Each row is a point on a tangle of strands that fork, close into loops and nearly touch. The rows are in no order.
Points whose rows are less than 97.8 apart are linked; no others are. Some points are linked to none.
Z_519: [-13 -19 -12 -60  19   5  12   2  -8  22 -18  15  -3   9  -9 -22 -13  -4
  14  -4 -12 -11  21 -16  14  20 -12  10 -11   1   2 -11  -1  28  23 -17]
Z_210: [-27 -49  11 -23  29   3 -15 -29  20 -44  19  39 -12 -25 -14  29 -23   6
  11 -26 -18  22   8  -6 -29  -5  26 -34  18  13 -11  15  -5  -6  12 -10]
Z_415: [ -2  -4  -9   4  -1 -25 -12 -30  28 -22  16  19 -18 -35  -8  38  -9  62
   5  -9   2  -3  20  11  -9  19  42   5 -22   0 -19  19  -1  13   3  -5]
Z_536: [ 36   2  -2  -1 -41  35  21  13  25 -26   1  16  14  -5   4  22   3  13
  24  29 -15 -11  31  14  59  22  15  -3  -9   3  -8 -10   0  22   2  23]
Z_561: [-17 -46   5 -54   5  24  -2  13  17  -2   0  15   8  20 -20 -14  24 -19
   2  22 -30  -3   3 -15  44  16  -3   5  12 -17 -17 -23  -8   5 -10 -43]
Z_678: [-48 -46  25 -29  34  40  22  16 -25 -11 -21  -8   4 -26   8   7  10 -22
 -12 -34  -4  20  27  11 -56  -9 -14 -21  25   6  40 -10   4  30  36  -7]
Z_402: [ 25  15   4  14  10  25  44  10   7 -26  15 -24 -23 -50  -8 -18 -27 -18
  -1   8  11   4 -29  19  27  -3  25 -44  28  -6  -3  37 -18 -53  17  23]
Z_550: [-10 -31  -5   9  -7  -2 -30  -9   1   4 -34  -1 -19  45  14 -24   2 -12
  12  41 -24 -29  22  13  24  29 -32 -27  -2   1  -6 -64   6 -18  -7 -49]
Z_413: [ -6 -39   5 -31  11  23   3  19  26  10  26   5  13  13 -21  11  15 -11
 -28  13 -34  13 -10 -16  57  17  20   0  11 -12 -18  -9 -30 -10  -7 -38]
Z_717: [ -7 -12  -7 -61  23  19 -27   3 -55 -12 -36 -11  15   9  -8 -19 -23 -27
  42  -8 -14 -20  12  -2  -1   4 -30 -28  27   7   0 -10   7  17  23  11]
Z_111: [ 47  34 -20   2  34  -3  32  16  17 -23  -1 -39 -25 -24   6 -19 -11  -3
  -5 -12  40 -25 -30  10   4  34  15  -7  -5 -13  -6  -1 -19 -20 -10 -14]
Z_918: [ 55  33 -20  -9  21  -5   7   0  38   8   6 -37 -11 -11  19 -14  10   6
 -15   3  36 -27 -24  -1  30  41   2   4 -27  -2 -38 -11 -18 -17 -15 -12]
Z_956: [  4  27   0 -14 -18 -26 -31  15 -51 -22  -2   2   6  20   8  -9 -19 -21
  16   9  -2  -9 -12  26  -8  11 -25  26 -11 -13  -9   7 -33  18  20  21]
Z_294: [-31 -15  25 -17  17  11  39   6 -16  21 -22 -31  23 -25  27   3   2  11
   2 -20   5  19  58   2 -48 -23  -1  11   6  13  41 -12  11  51  14  22]
Z_858: [ 25   6 -18  -1 -10  -1  10 -11  15 -16 -17  22  -9  16  14  45  -7  40
   3   4 -12 -37  32  -7  27  27 -24  12 -35  13  -9 -15   1  30  21   2]
Z_669: [  4 -20 -17  -8  -3   9 -38 -13  -4 -48  -4   5  -1   7 -10  72 -24  21
   8 -14 -18 -26  -5   2  10   4   6 -53   8  -9  -3  12  12 -23  -3 -20]
Z_127: [  4  -5  21 -21  -8  24 -37  -1 -40 -36  -3 -21   9  27  -8  15  -9 -35
  44   4 -20   2 -49   3  14   3  -7  -9  45  -8  10   1   5 -27 -16 -17]
Z_123: [  9  24   1  29 -22   0   7  11  52  28  44 -25  10  -6 -25  12  26  -1
 -26  44   3  -1  -7  10  65  21  12  12 -14  -6 -27   8  13 -11 -19 -18]
Z_713: [-43   0 -14  -7 -14   0 -37 -11  14  39   0   4  38  29 -23 -28  17  -8
   7  20   7   2 -29 -40 -16 -18 -28  28 -12   6 -22 -13   8  31  19  35]
Z_651: [-42 -26  11 -30  23  14  37  19 -28  -7 -12 -19  35 -11  16  -3  28 -11
   3 -10   8  -3  46  12 -48  -1 -30   2  13  13  42 -24   7  41  19   1]
Z_414: [-17  -6  27  10 -26   0  18  21  -2 -14  21  18  17  23  -6   9  35 -13
  13   5   4  43  20  16 -22 -21 -23  30  13  -7  37   7  20  11 -29  -2]
Z_986: [  1 -12  20  -3  51  13  -3  -4 -23  36  -1 -17 -14   9 -11  -8 -48 -42
  -8  -8 -30  30 -40 -36  10  -2  15 -36  23   1  14   5 -36 -12  22 -29]
Z_676: [ 18  -4  11  -2  -5  25  35   0 -13 -36  14  -4  -6 -40  -9   8 -23 -10
   1   0   1  11  -8  18  19 -31  28 -32  38 -13 -10  59  -6 -40  29  36]
Z_361: [ 21  38 -12  13 -28   9  10  26 -13 -45   8  -8 -10  -7 -18   9 -21 -13
   0  30  -8 -37  -7  29  52  30  23 -11  -6 -15 -23  16  -4   0  30   6]
Z_48: [ 18  13   2 -33   4  10 -29   4 -48 -16  11 -18  10  15 -14  11 -29 -31
  22  -4 -23  10 -36  -8  23   9   4 -11  34  -5  -6   9 -20 -17  11   0]
Z_457: [-48 -28 -25 -15  14 -16 -14  -5  14  18 -10  18  11  37  -4  20  17   2
 -16  -4  -5 -35   8 -20  -9  14 -49  21 -14   9  20  -9  12   5  -4 -38]
Z_649: [-44 -37  32 -26  32  19  14   9 -25  11 -10  12 -11 -17  -7  10 -11 -17
 -19 -44 -11  25   3  -8 -39 -10   1 -12  12  -1  32  -4 -15  19  31 -18]
Z_49: [ 40  53 -11   4 -24 -10   0  -7  16  26   5 -11   1  -9   5 -15  21  16
  -1  11  18  -9 -12  -8  23   6   7  22 -15   6  -7   3  27 -20 -37   1]
Z_142: [  0   0 -12  -5 -14  -3  12  -9  20  22 -14  17  12   9  -7  14  11  45
  10   1 -16   9  61 -16  10 -29  -5   6   1  18  27  -3  35  12 -28   3]
Z_979: [ -1  29 -22  34 -35   1 -53 -16  20  37  -1  -2  23  22 -13 -40  17   5
  10  23   2  17 -44 -32  -2  -8  -8  23 -17  13 -29 -19  17  20   0  41]
Z_401: [ -4 -32  -6   0  -6  25 -30  -4   9 -10 -32   3  -2  20  15  10   7 -12
  17  29 -33 -45  17   2  55  33 -19 -50  11  -1  -4 -56  17  -3  -9 -53]
Z_769: [ 33 -13  23  27  28  -7  15 -22  -3  -3 -22  -7 -18 -19  25 -19  -2  28
   8 -33  16  13   9 -17 -37 -31  57 -24 -16  15   0  10  -7   6 -38   7]
Z_168: [ -4  22 -24  38  -4 -21 -37  -3  32  30  31  -1  15  22  -6   3  13 -13
 -29  38   5  -4 -42  -7  21  22 -10  38 -20   0 -44  19  18  -2  13  -1]
Z_873: [-16 -24  38   3  34  25  46  -5 -25  14 -30 -14  -9 -28  25 -11 -15   3
  10 -25  -5  18  24 -15 -41 -20  19  -6   5   7  22   9   4  38  26  32]
Z_115: [-32  12   9 -18   4   3   4  -5  -1  82  -9   0  11 -21  10 -31   4  -3
 -10 -28  -6  14   4 -41 -17 -27   3  13  10  30  31  -6  44  10 -27  18]
Z_295: [-29   1   1 -22   2 -22 -27   7  -5  18  31   5  26  24  -8  -5  20 -30
 -20  18  -6  21 -37 -19   2  -8 -27  37   2 -12 -12   7 -27  -9   5 -14]
Z_51: [ 16  36 -16   3 -11 -20   4  10 -45 -39 -19   2  -1  -3  26  10 -22  10
  19  -5  -6 -24  -8  16   6  17  -5  21 -12  -8  -2  20 -11  10  36  22]
Z_996: [  1  13  -3  15 -38 -25  -2  -1   7  -4   1  12  12  -9  -6   5  13  38
   1  -2 -14  35  49   9   4 -44  11   5   0  -5  21  24  37   2 -33   5]
Z_448: [ -7  48 -27  50 -41 -25 -44   5   4  39   9   2  14   4   1 -39   2 -22
   3   6   6  12 -45  -6 -11   4   8  29  -4  18  -1  -9  32  17 -21  31]
Z_41: [ -5 -32 -17  -8   2  10 -19 -15  -8 -61 -17   8   4   4   5  45  -5  16
  23   2 -15 -25  14   2  -1 -19 -10 -64  32  -7   6   6  18 -41  -4 -12]
Z_29: [-14 -16 -14   2  16  -1  16  10 -40 -52 -17   4  21  15  24  17   6   5
  26 -13 -10 -11  28   8 -20  -1 -32  -9  11   6  22  -9  -9  13  22  13]
Z_958: [  3  34  -2  35 -12 -14  15   3  23 -13  18 -16 -25 -28 -34  26   6  29
 -24  14  16 -34  -2  19  32  26  41   1 -21 -22 -15  11  -1  -1   4 -25]
Z_705: [-22  -2 -18   6   4 -24 -56   4  13  20  24   7  32  38  -9  -4  14 -20
 -29  35  -5  12 -48 -20   4  -2 -18  33 -10  -3 -41  12  -6  -8  14   1]
Z_950: [ 35  17   1 -38 -15  16   0 -11  10   6 -10   5  -9  -2   6 -13  -3  19
  15  21  -9 -21   7 -16  40  20   1  15 -25   4 -40 -23 -24  15  19  20]
Z_665: [ 14  11  19   7  24  -2  26 -12  15  59   5 -11 -14 -11  11 -26  10   5
 -14 -20  17  25 -13 -34 -18 -20  13   7   7  13  27  -1   0 -24 -47  -3]
Z_546: [  5  45   0  32 -21 -20  17  20  -1 -19  11  -4 -20  10 -32   2 -13  -6
 -19  30  12 -31   1  23  21  21  22  27 -13 -23  -8  12  -5   3  14 -15]
Z_875: [  1  55 -27  54 -43 -25 -25  15  -5  19 -12  17   2   1   9 -32  -9 -10
 -12   0   1  -7  -9   8  -6 -13   7  19  -1  18   9  11  65   1 -25  21]
Z_533: [-44 -45   3 -32   2   3 -19   5  23   6 -13   9   6  35  -8 -38  36 -22
   3  38 -20 -11   6  -7  21   7 -36   8   3 -16  -6 -27  12  -6 -15 -50]
Z_110: [ 24  39   2 -29   7 -17 -13  -6 -17  15   5 -32  -2 -13   8 -48  14   2
  10   9  25   5 -32  -6  -6   2 -21  15  -6 -27 -30 -13 -54 -12  10  25]
Z_191: [-38 -17   6  38 -18 -40 -11  -7  10 -29  18   6  24   0   0  31  21   8
   4  -8  31  32  39  35 -67 -30 -12  10  -3   8  29  10  16  22 -18  -3]
Z_479: [ -3  27 -11  16  26 -38  -6 -11   5   3  13 -20 -30 -44  -8  15 -17  20
 -39 -29  19   6 -38   4 -12  15  20  -3  -7 -27   4  13 -38 -27  15 -39]
Z_72: [ 42   6  39   5  37  29  43   8  -7   9  -3 -19 -22 -17  19 -60  -1 -23
  28   5   5  17 -18 -16  -5   1  18 -20  20  12   3  -9 -31  -6 -20  26]
Z_524: [ 10  40  -4  36 -44 -27   7  13  -5   2  -6   6   7   8   0 -13  -1  10
   2  18   1  15  31  22   0 -30   7  26  -5  -6  17  26  49   4 -26  11]
Z_155: [-21   2  32 -10  -8  23  21  24 -37 -17  -7 -24  16 -30  34  29  19 -15
  -7 -13  -7  34  10  21 -47  -9 -12  29  19   4  28   9 -21  35  31  32]
Z_824: [ 25  -2 -10  20 -39  13  17   6  28 -38   3   7   8 -16  -6  34   2  43
  20  17  -6   0  39  19  35   7  38 -15 -12  -8  -2   9  12  21  -4  13]
Z_675: [-19   5  17   0   3   1 -20  -6 -40 -49   6   4  -3 -45  -4  41 -11 -11
  -3 -35   4  32 -16  28 -40 -24  11 -20  26 -15   1  39  -3  -7  49  -5]
Z_921: [ 14 -34 -12  12  -7  19  25   9  15 -38 -14  30  -3  35  13  -6  28  -5
  26  37 -12 -26  40  15  15  22 -26 -19   2  11   0 -47   3  -3 -12 -15]
Z_720: [ 25  -9  -1  25 -35  20 -41 -15  44  17   5   4  11  48 -27  -5  13  -6
 -21  39   8   0 -16  -6  28 -15 -32  15 -35  -5 -70 -11  13  20  21  32]
Z_73: [-14  16   3  18  -5 -16   3  11 -33 -59   5   5  -6 -29 -16  24  -8   2
   0 -17   6  13 -10  28 -18 -10  14   1  13 -25  10  31  -6   8  40  -7]
Z_346: [ 25  25 -16  51 -45   2 -27  -7  40  32  13  16  -3  26  -7  13  -2   2
 -11  17  -6  -6   3  10  29  14 -11  24 -21  21 -19  12  60  15 -19  14]
Z_409: [ -3  30   1 -26  -3   3 -13 -14   4  67  -7  -4  16 -10  11 -48  14   0
  11  -6   4   6 -10 -46  -8 -23   1  17   4  26  -2 -20  27  -1 -29  27]
Z_439: [-25  -5   5 -38  19   7 -11  18 -62 -21 -22 -10  19   3  22  13 -16 -22
  17 -25 -16 -11   5   3 -23   0 -31  -5  25   9  22  -9 -11  19  22   9]
Z_809: [ 30   4  16   8 -29   9 -29  -3  41  15  20 -10  23  14 -19  -2  28  -1
 -24  51   7  -5  -7   7  70  -5 -17   1 -38 -10 -75 -14 -20  12  20  12]
Z_255: [-31  22  15 -27 -22  -8  -7   0 -12  30  -4  -3  36  13  12 -22   9  -7
  25  16  17 -11  16  -6 -38 -24 -44  30 -13  17   4 -15   0  42   6  54]
Z_847: [ 12 -25 -22  20 -11   6  26  -3  20  -8  -7  28  11  51   0   5  33   4
  20  30   6 -14  57   9  -7   0 -31   3  -5  26  15 -34  24   2 -27  -7]
Z_874: [  5  31 -18  28 -10 -23 -23 -16  18  33  10  -3 -10 -42 -11   0  22  40
 -26 -25  17   3 -13 -11 -13 -23  27   5   2   8  14  23  37 -30 -46 -12]
Z_313: [  5 -16 -21  24  -3 -19 -36   3 -16 -28 -24   4 -13  56  24  30 -19   2
   1  -5  -8 -26   3  23  -5  33 -30 -11 -14  -5  14 -27  -1 -17 -16 -37]
Z_333: [  5 -22 -25 -66  10  17  -9   1 -16  -6 -34  11   4   5 -20 -35  -5 -13
  35   8  -8 -23  32   0  17  21 -27 -22  -4   3 -10 -24   3  33  32  -9]
Z_460: [ -3   8 -33  35 -32 -12 -18   0  30  19  15  25   4  49  -2  10 -15 -11
   1  11  14  -3  -3  13 -15  19 -27  41 -20  17  -2   6  41  11  -8  24]
Z_543: [  2  -2  13  -6  13   3 -16 -15 -28 -22  13   2 -11 -21 -18  39 -38  -5
 -10 -37  -6  27 -31   3 -16 -20  20 -40  24  -8   6  34 -12 -33  29  -6]
Z_909: [-17  -9  33   0  15  -1  22 -12   4  69 -17   5 -11 -21   2 -22   0  19
 -16 -27   2  25  21 -31 -31 -42  22   2  -1  17  36   5  23   8 -30   1]
Z_869: [-11 -36  25  17  28  17  13 -20  15   7   5  23 -30 -18 -24   1 -36  -3
 -10   6 -29  -1 -20 -36   4 -13  37 -66   1   2   2  26 -35 -14  17  -7]
Z_603: [-30 -10 -26  39 -22 -28  -4  11  22  -3  17  25  -4  36 -12  20  -9 -15
 -19  -3  32  -8  -4  32 -36  10 -21  34 -10 -11  15  18  30  -2 -10   1]
Z_711: [-14  42 -10  44 -22 -27  -1  -4  20  24  27  -7  -3 -20 -30   7  17  15
 -20   8  19   5 -22  -4  -2  -5  16  31   1  -9  19  26  25 -15 -16 -16]
Z_338: [ -2  -6 -20   3  -2 -19   2 -11   5 -28  -4  20 -11  -2  -1  46  -7  57
   1 -17  -8 -14  17   0  -3  16   6   5 -25  -9   0  10  -8  15  17   3]
Z_506: [ 28  13  29  18  23  18  41   2 -30 -15  -5 -23 -18 -47  31 -12  -3  -4
   6 -23  16  25 -21   7 -25 -11  27  -6  25  -4   4  22 -13 -11  19  35]
Z_544: [-33 -21   7 -16  -3  -9 -18  10 -25 -12 -15   3  14  43  15 -36  11 -30
  14  13  10 -22  19  29 -40  -3 -62   4   1   4   5 -40 -21   6  -5  10]
Z_515: [-19 -22  -5 -21   9   0  26 -17  23  52 -14  14  -5  -5 -18   0  -4  38
   6 -15  -2   6  47 -25  -6 -17   9   8  -6  16  33   1  32  21 -17  -6]
Z_688: [ 25  -4  -1   2 -42  14 -24 -11  40   8   8  21   5  48 -14  -5   4  -8
   7  42   2  -7  14   1  19   4 -37  23 -30   6 -43 -13  12  22  -2  23]
Z_393: [ 34  29  12   3  14 -11   9  20 -17  30 -10 -28   7 -38  40 -11  23 -17
 -30 -42  42  25  -3  -1 -51 -40  10   0   5  10  23   5  11 -12 -45  11]
Z_370: [-31  -2   1 -54  23 -13   9  -5 -20  48 -16   3   0  -3  10 -23 -21  -8
  -3 -19   2 -15   1 -22 -11   8 -13  25 -18   5   9  -6 -18  26  25   2]
Z_172: [ -2 -25 -16 -26  22  24  35   2 -12 -29 -18  18   5   0   2  12 -14  13
  30  -9 -19 -11  28 -12   8  -4  -4 -22  23   0   7   1   7  11  31  20]
Z_209: [ 10 -18  33  20  32  12  45 -13  -8  14 -29   2 -27 -18  18 -26 -13  17
  16 -16   0   0   4 -29 -24 -19  43 -20  -9  10  16   8  -5  16  -6  17]
Z_518: [  3  11 -10  11  -5  -8   0   8  11 -15  29 -10 -16 -17 -29  36  -3  18
 -33  -1 -10  -5 -19  11  43  28  26 -11 -16 -27 -13  17 -22 -11  13 -31]
Z_307: [ 19  39 -49  29  -9 -10 -30  11   8  17  -5  12  -2 -29   5 -22  34  22
 -36 -41  -2 -13 -16 -16   1 -15  12  -5   0  20   7  14  48 -29 -42  -4]
Z_37: [-15   0  42 -33  11  20  15  20 -27  13  27   1   3 -10  -3  -4  17 -35
 -11 -13 -12  50 -19  -2  -8  -3 -12  25  29  -9  10  -5 -38  -1  20  -7]
Z_149: [ -4  -2  27  -5  20  21  33   4 -42 -10 -13 -16  -4 -34  39   6  -9  -2
   8 -28  -7  20   2   0 -30 -12   5  11  21  -1   9  14 -13  14  36  46]
Z_785: [ 19   2 -12   5  -4  20   8   4   9 -16  18  -4 -15 -32 -10  32 -27  16
 -18  -6 -13 -15 -17   4  43  22  38 -45  -5 -16 -17  19 -17 -27  20  11]
Z_273: [ -9 -35 -22   1  -8  -3 -36 -16  30   7 -13  17  -5  67  12 -16   3 -17
 -13  20  11 -29  13  12  -9  16 -61  12 -20  13 -33 -43  12 -16  -7 -10]
Z_692: [ 48  24   0   4 -14   4  27   7  19   9   1 -16  -9 -28   0 -13  12  33
  -7   1  13   9  10   6  28  -5  48  -9  -4   1   7   0   8 -23 -46  -4]
Z_35: [ -1  42   0 -26  -7 -34 -28   4 -41  12   6 -15   7  -5  15 -15  -5  -9
   1   2   5  -2 -30   1 -12   3 -21  28 -12 -14 -15  -1 -52   4  20  19]
Z_583: [ 35  52 -12   2   2 -23  24   8 -23 -20  -8 -18 -15 -25  19 -13   2  11
   4  -1  23 -29 -20  11   5  24  17  26 -13 -15  -8   7 -13  -8  10   6]
Z_458: [ 36 -14  14  28   4   6  12 -25  17 -25 -10  -9 -10 -38  18 -19 -14  25
  20 -17   6  23  13  -3  -9 -30  79 -42   1  11 -15  20   4  -3 -31  16]
Z_660: [ 44  10  12  -2  20  30  44   7  -2 -14   6 -18 -16 -29  16 -43 -17 -18
  23  11   3   0 -29   3  22   8  18 -31  26  10 -13  12 -29 -34   2  46]
Z_502: [-35 -30  11 -14  19 -19 -16 -25   6 -55  21  28  -1 -32  -1  34  -1  19
  17 -30  -2  37  14  14 -47  -3  15  -2   7  14  -5   8  -8  11  15 -18]
Z_554: [ 28   7  13  25  29  -7  26  -6  47  20  14 -29 -26 -23  -5 -19   5  11
 -15 -15  33  27 -23  -3 -12  -2  18 -13  -1  -5  21   9 -19 -28 -47 -27]
Z_124: [-37 -28 -16  11   1 -18  22  -8 -29   9 -24  11  -4  21  14 -45  32  -6
   1  26  -1 -38  31  19 -11  19 -28 -21 -11  19  27 -53   9 -19   6 -39]
Z_767: [-15 -27 -17  -4 -14   1 -21  -7  17   0  -6  20  12  61   0 -34   2 -23
  12  18  25 -12  10  17 -34  -1 -60  15 -13   6 -20 -36   6  -5  -7  25]
Z_331: [-17  -8  -9   1 -11  15 -15  -4  39  40  26  16  24  32 -24   4  30  -2
   1  28 -21   9 -10 -33  23   3 -12  36   3  17 -14   1  30  11 -14  -3]
Z_438: [ 26  12  -9  -5 -29  29 -12  23  -6 -29  15  -1  10  -9  -6  40 -21 -17
  -6  13 -19 -32 -12  19  73  30  17 -38  -6 -12 -25  12  -7 -15  18   9]
Z_382: [ 35  11  18 -21  41   9  15  -2   5  20  -4 -26 -18  -5  14 -66  -2 -11
  16   5  21   1 -25 -21  -9   6  -5  -6   0  -5 -24 -21 -54  -9  -8  19]
Z_56: [ -4  13  17   5  -3 -23  16 -14 -12  12 -17 -17   3 -34  39  14   8  38
  -1 -38  27  13   8  -1 -40 -32  24  26 -14   3  22   8   4  12 -16  20]
Z_573: [ 49  23  28   8  15   7  29  14 -31   5 -16 -37  -4 -33  44 -23  15 -10
   0 -29  27  31   4   7 -33 -24  29   9  14   2  13   0  -2  -1 -31  21]
Z_372: [ 28  20  -2  11   4   6  29  10  54  17  22 -44 -13 -31 -13 -15  11   9
 -17  10  21  17  -9  11  39  16  28 -11  -1  -9   9  -3  -6 -32 -46 -19]
Z_575: [ -5 -16 -20  29 -12 -27  17  21  -1 -33   0  14  -5  39   8   4 -12 -18
  -5  -2  35  -6  22  56 -37   9 -22  27  -7 -15  14  -2  17  -4  -7   1]
Z_371: [-52   2  12 -41 -10  -6 -25   7 -15  32   6  -5  33  13  -8 -22  18 -28
   3  11  12  -9 -10 -16 -32 -25 -46  23  -9  -3  -8 -12 -19  34  17  30]
Z_666: [-19 -52   9 -11  27  17  17 -17  22  -7   0  37 -24 -14 -26  11 -30  19
   2 -16 -20   5  13 -26  -8  -2  35 -37   5   1   3  14 -12  10  14  -5]
Z_547: [ 24  -9  -2  12 -16  10  23 -19  17 -27  -8  -4   1 -30   9   8 -12  50
  28 -10  -6  20  31   1  12 -17  57 -16   5  -3  -6  14  11  10  -8  27]
Z_716: [-16   8  37 -13  -9  24   6  34 -45 -21  10  -3   3 -22  12  24  27 -38
 -10 -15  -4  43 -16  26 -31  -2 -18  21  25  -8  26   9 -29   9  29   2]
Z_54: [  6 -17  16   6  33  19  -8 -21 -10  26   2  -9 -14   8 -24  27 -58 -20
 -12  -2 -24   2 -33 -39   8 -14  29 -60  14   0  15  27 -20 -27  10 -18]
Z_112: [ 31  39 -21  -2   7 -14  -5  15 -10  28  -3  -3  13 -20  27 -25  25  -4
 -27 -42  24   7  -7 -17 -24 -33   6   0   7  18  13   7  33 -29 -54  11]
Z_237: [  9  41   1 -12 -27  -8  -1 -11   4  36   5   4  13   7   7 -17  15  11
  15  14   3   7  -2 -24   7  -7  -4  37  -9  12   2  -3  21   0 -22  23]
Z_960: [-20   5  -4 -26  30 -22   6  -6 -32  31 -20   2 -15  -8  26  13 -39  17
 -16 -41  -5 -21 -15 -27 -15   8   3  13 -16   2  18  -4 -33   8  24  -1]
Z_253: [  6 -12 -14   5  -4   0 -44  -2 -15 -32 -16  -5  -1  41   3  59 -20   8
  14 -11 -26 -29 -14   4  16  31  -7 -21  -3  -9   8 -10   9  -6 -12 -39]
Z_752: [ 10  43  -2  60 -36   2  -6   8  42  34  27 -12  -5  10 -33   8   6  -8
 -29  33   9 -22   0  19  51  10  17  12 -14   8 -24  10  49   0 -22 -11]
Z_157: [ 21  22  11  21 -21   7 -17   1  65  35  34 -31  29 -15  -7  -1  35  -7
 -17  48  18  -2  -9  13  87   8  -2   2 -26  11 -60 -16   6  -1  -9   2]
Z_634: [  8 -36   0  13 -12   8 -24  -2  42  -4   0  23  -8  55  12  21  16 -13
 -16  20 -11 -36  21  17  40  28 -47   3 -21   5 -35 -31   9   4 -14 -30]
Z_319: [ -5   3  15 -29  16   0  20   2   5  30  38  -4   4  -1 -12 -15  13 -14
 -13   7  -8  40 -20 -22  15   1  -3  29  15 -11  -3  -1 -36 -13   3 -13]
Z_202: [-31 -58   4 -26  36  17  -1  -7  -9   5 -12  18 -20  -1 -31  10 -26 -10
 -10 -40 -23  11  -7 -19 -10  -2  16 -34  11  -8  24   7  -3   3  10 -43]
Z_526: [  5  22  -9  23 -14  -2  17  17 -25 -70   2   0  -5 -15 -26  19 -21  -5
   6  10  -5 -19  -3  27  13  -2  26 -11  17 -26  -6  41  11  -4  36   8]
Z_277: [-34 -29   6 -27  11  -5 -24   6 -14  -6  -6   2   8  27  -4  16   9 -11
 -11 -15 -27   8 -21 -16   9   2  -9  16  12 -16  21 -12 -14 -10 -14 -57]
Z_632: [ 16   6  19 -28  37  13 -19  -4 -39  25   6 -28  -8   1  -9 -20 -45 -39
  11  -4 -21  23 -36 -21  15   2   7 -25  38   0  -9   1 -38 -19  20   6]
Z_411: [ 17 -16 -13 -21 -11  32  26  15   3 -44 -11  25  14  18  -1   4   6   1
  41  24 -24 -16  30   2  26  12 -14  -6  13   5  -4 -16  -3  19   9  12]
Z_970: [ 14  14  -8  13  -3 -22  -3 -31  30  25   6   0 -20 -25  -5  26   9  65
 -15 -18  17 -10  -2  -9  -4   3  33  20 -27   1  -3  16   7 -10 -23  -6]
Z_481: [-38   9  -6  40 -24 -36 -10  -2  15   7  32  17   0  -2 -31  33  14   1
 -21  -5  23  10 -23   8 -33 -10  -3  38  -8 -12  24  37  12   5  -3 -12]
Z_591: [-27 -21  -3  -2   1 -15 -22  -6 -32  -3 -33  -1   0  42  17 -47   3 -20
  19  25  -5 -27  20  23 -15  12 -41 -19   0  10  11 -60  -8 -14  -2 -24]
Z_228: [-11 -44 -22 -33  27  24  13 -10 -18 -32 -29   8   6  -1  -1  25 -18  -1
  20  -9 -10 -25  34  -8  -6 -25 -11 -59  38  -2   9   9  24 -24  15  -5]
Z_226: [ 29   1  -2   3 -38   0  -6  16  15 -22  13  17  -9  46 -20 -14 -13 -26
   1  36  10  -8  11  44  17  25 -16  24 -23 -18 -36   3   1  10   1   8]
Z_527: [-15 -34  12 -28  40   3  16   4  16  37  21   2  -1   9 -21  -9  -2 -17
 -34   3 -28  32 -17 -30  27   3  13  11  13 -10  -3   0 -35 -14   5 -42]
Z_116: [-44 -29   7  17   4 -34 -15 -12  -1 -60  14  18   8  -9   6  29  28  15
   8 -18  15  19  20  33 -61  -9 -14  -4  -2   3  19  -5 -13   9  -1 -24]
Z_355: [ -4  -2   4   6  28 -18  14 -18  -8  15   3   7 -31 -23   6  13 -22  29
 -21 -34   0   6 -24 -20 -18   7  24  -2 -14  -9   8   8 -39 -13  15  -4]
Z_161: [  2 -25 -26  35   3 -15  18  12 -26 -60 -13  12   3  37  26   3   5  -1
  18   0   6 -12  30  38 -30   8 -28  -8   0   0  14 -15  -3  -6   7   5]

A fork is a point with three links, a tip a point with one. Leave the first point through the second and follow the links. Name the first fork or tip that comes.
Z_873, Z_209 -> Z_411
Z_29, Z_439 -> Z_479
Z_996, Z_524 -> Z_255
Z_409, Z_237 -> Z_909
Z_676, Z_402 -> Z_918
Z_355, Z_960 -> Z_29

How many points has the smallest loop of links through each point below? Write none if it is on no loop.
Z_502 -> none
Z_692 -> 9
Z_547 -> 22
Z_35 -> none
Z_361 -> 6
Z_875 -> none
Z_591 -> none

A tip is a point with one link. Name the tips that can be reached along the links from each point below, in the order of the rows.
Z_142 -> Z_255
Z_583 -> Z_918, Z_676
Z_546 -> Z_543
Z_591 -> Z_401, Z_124, Z_634
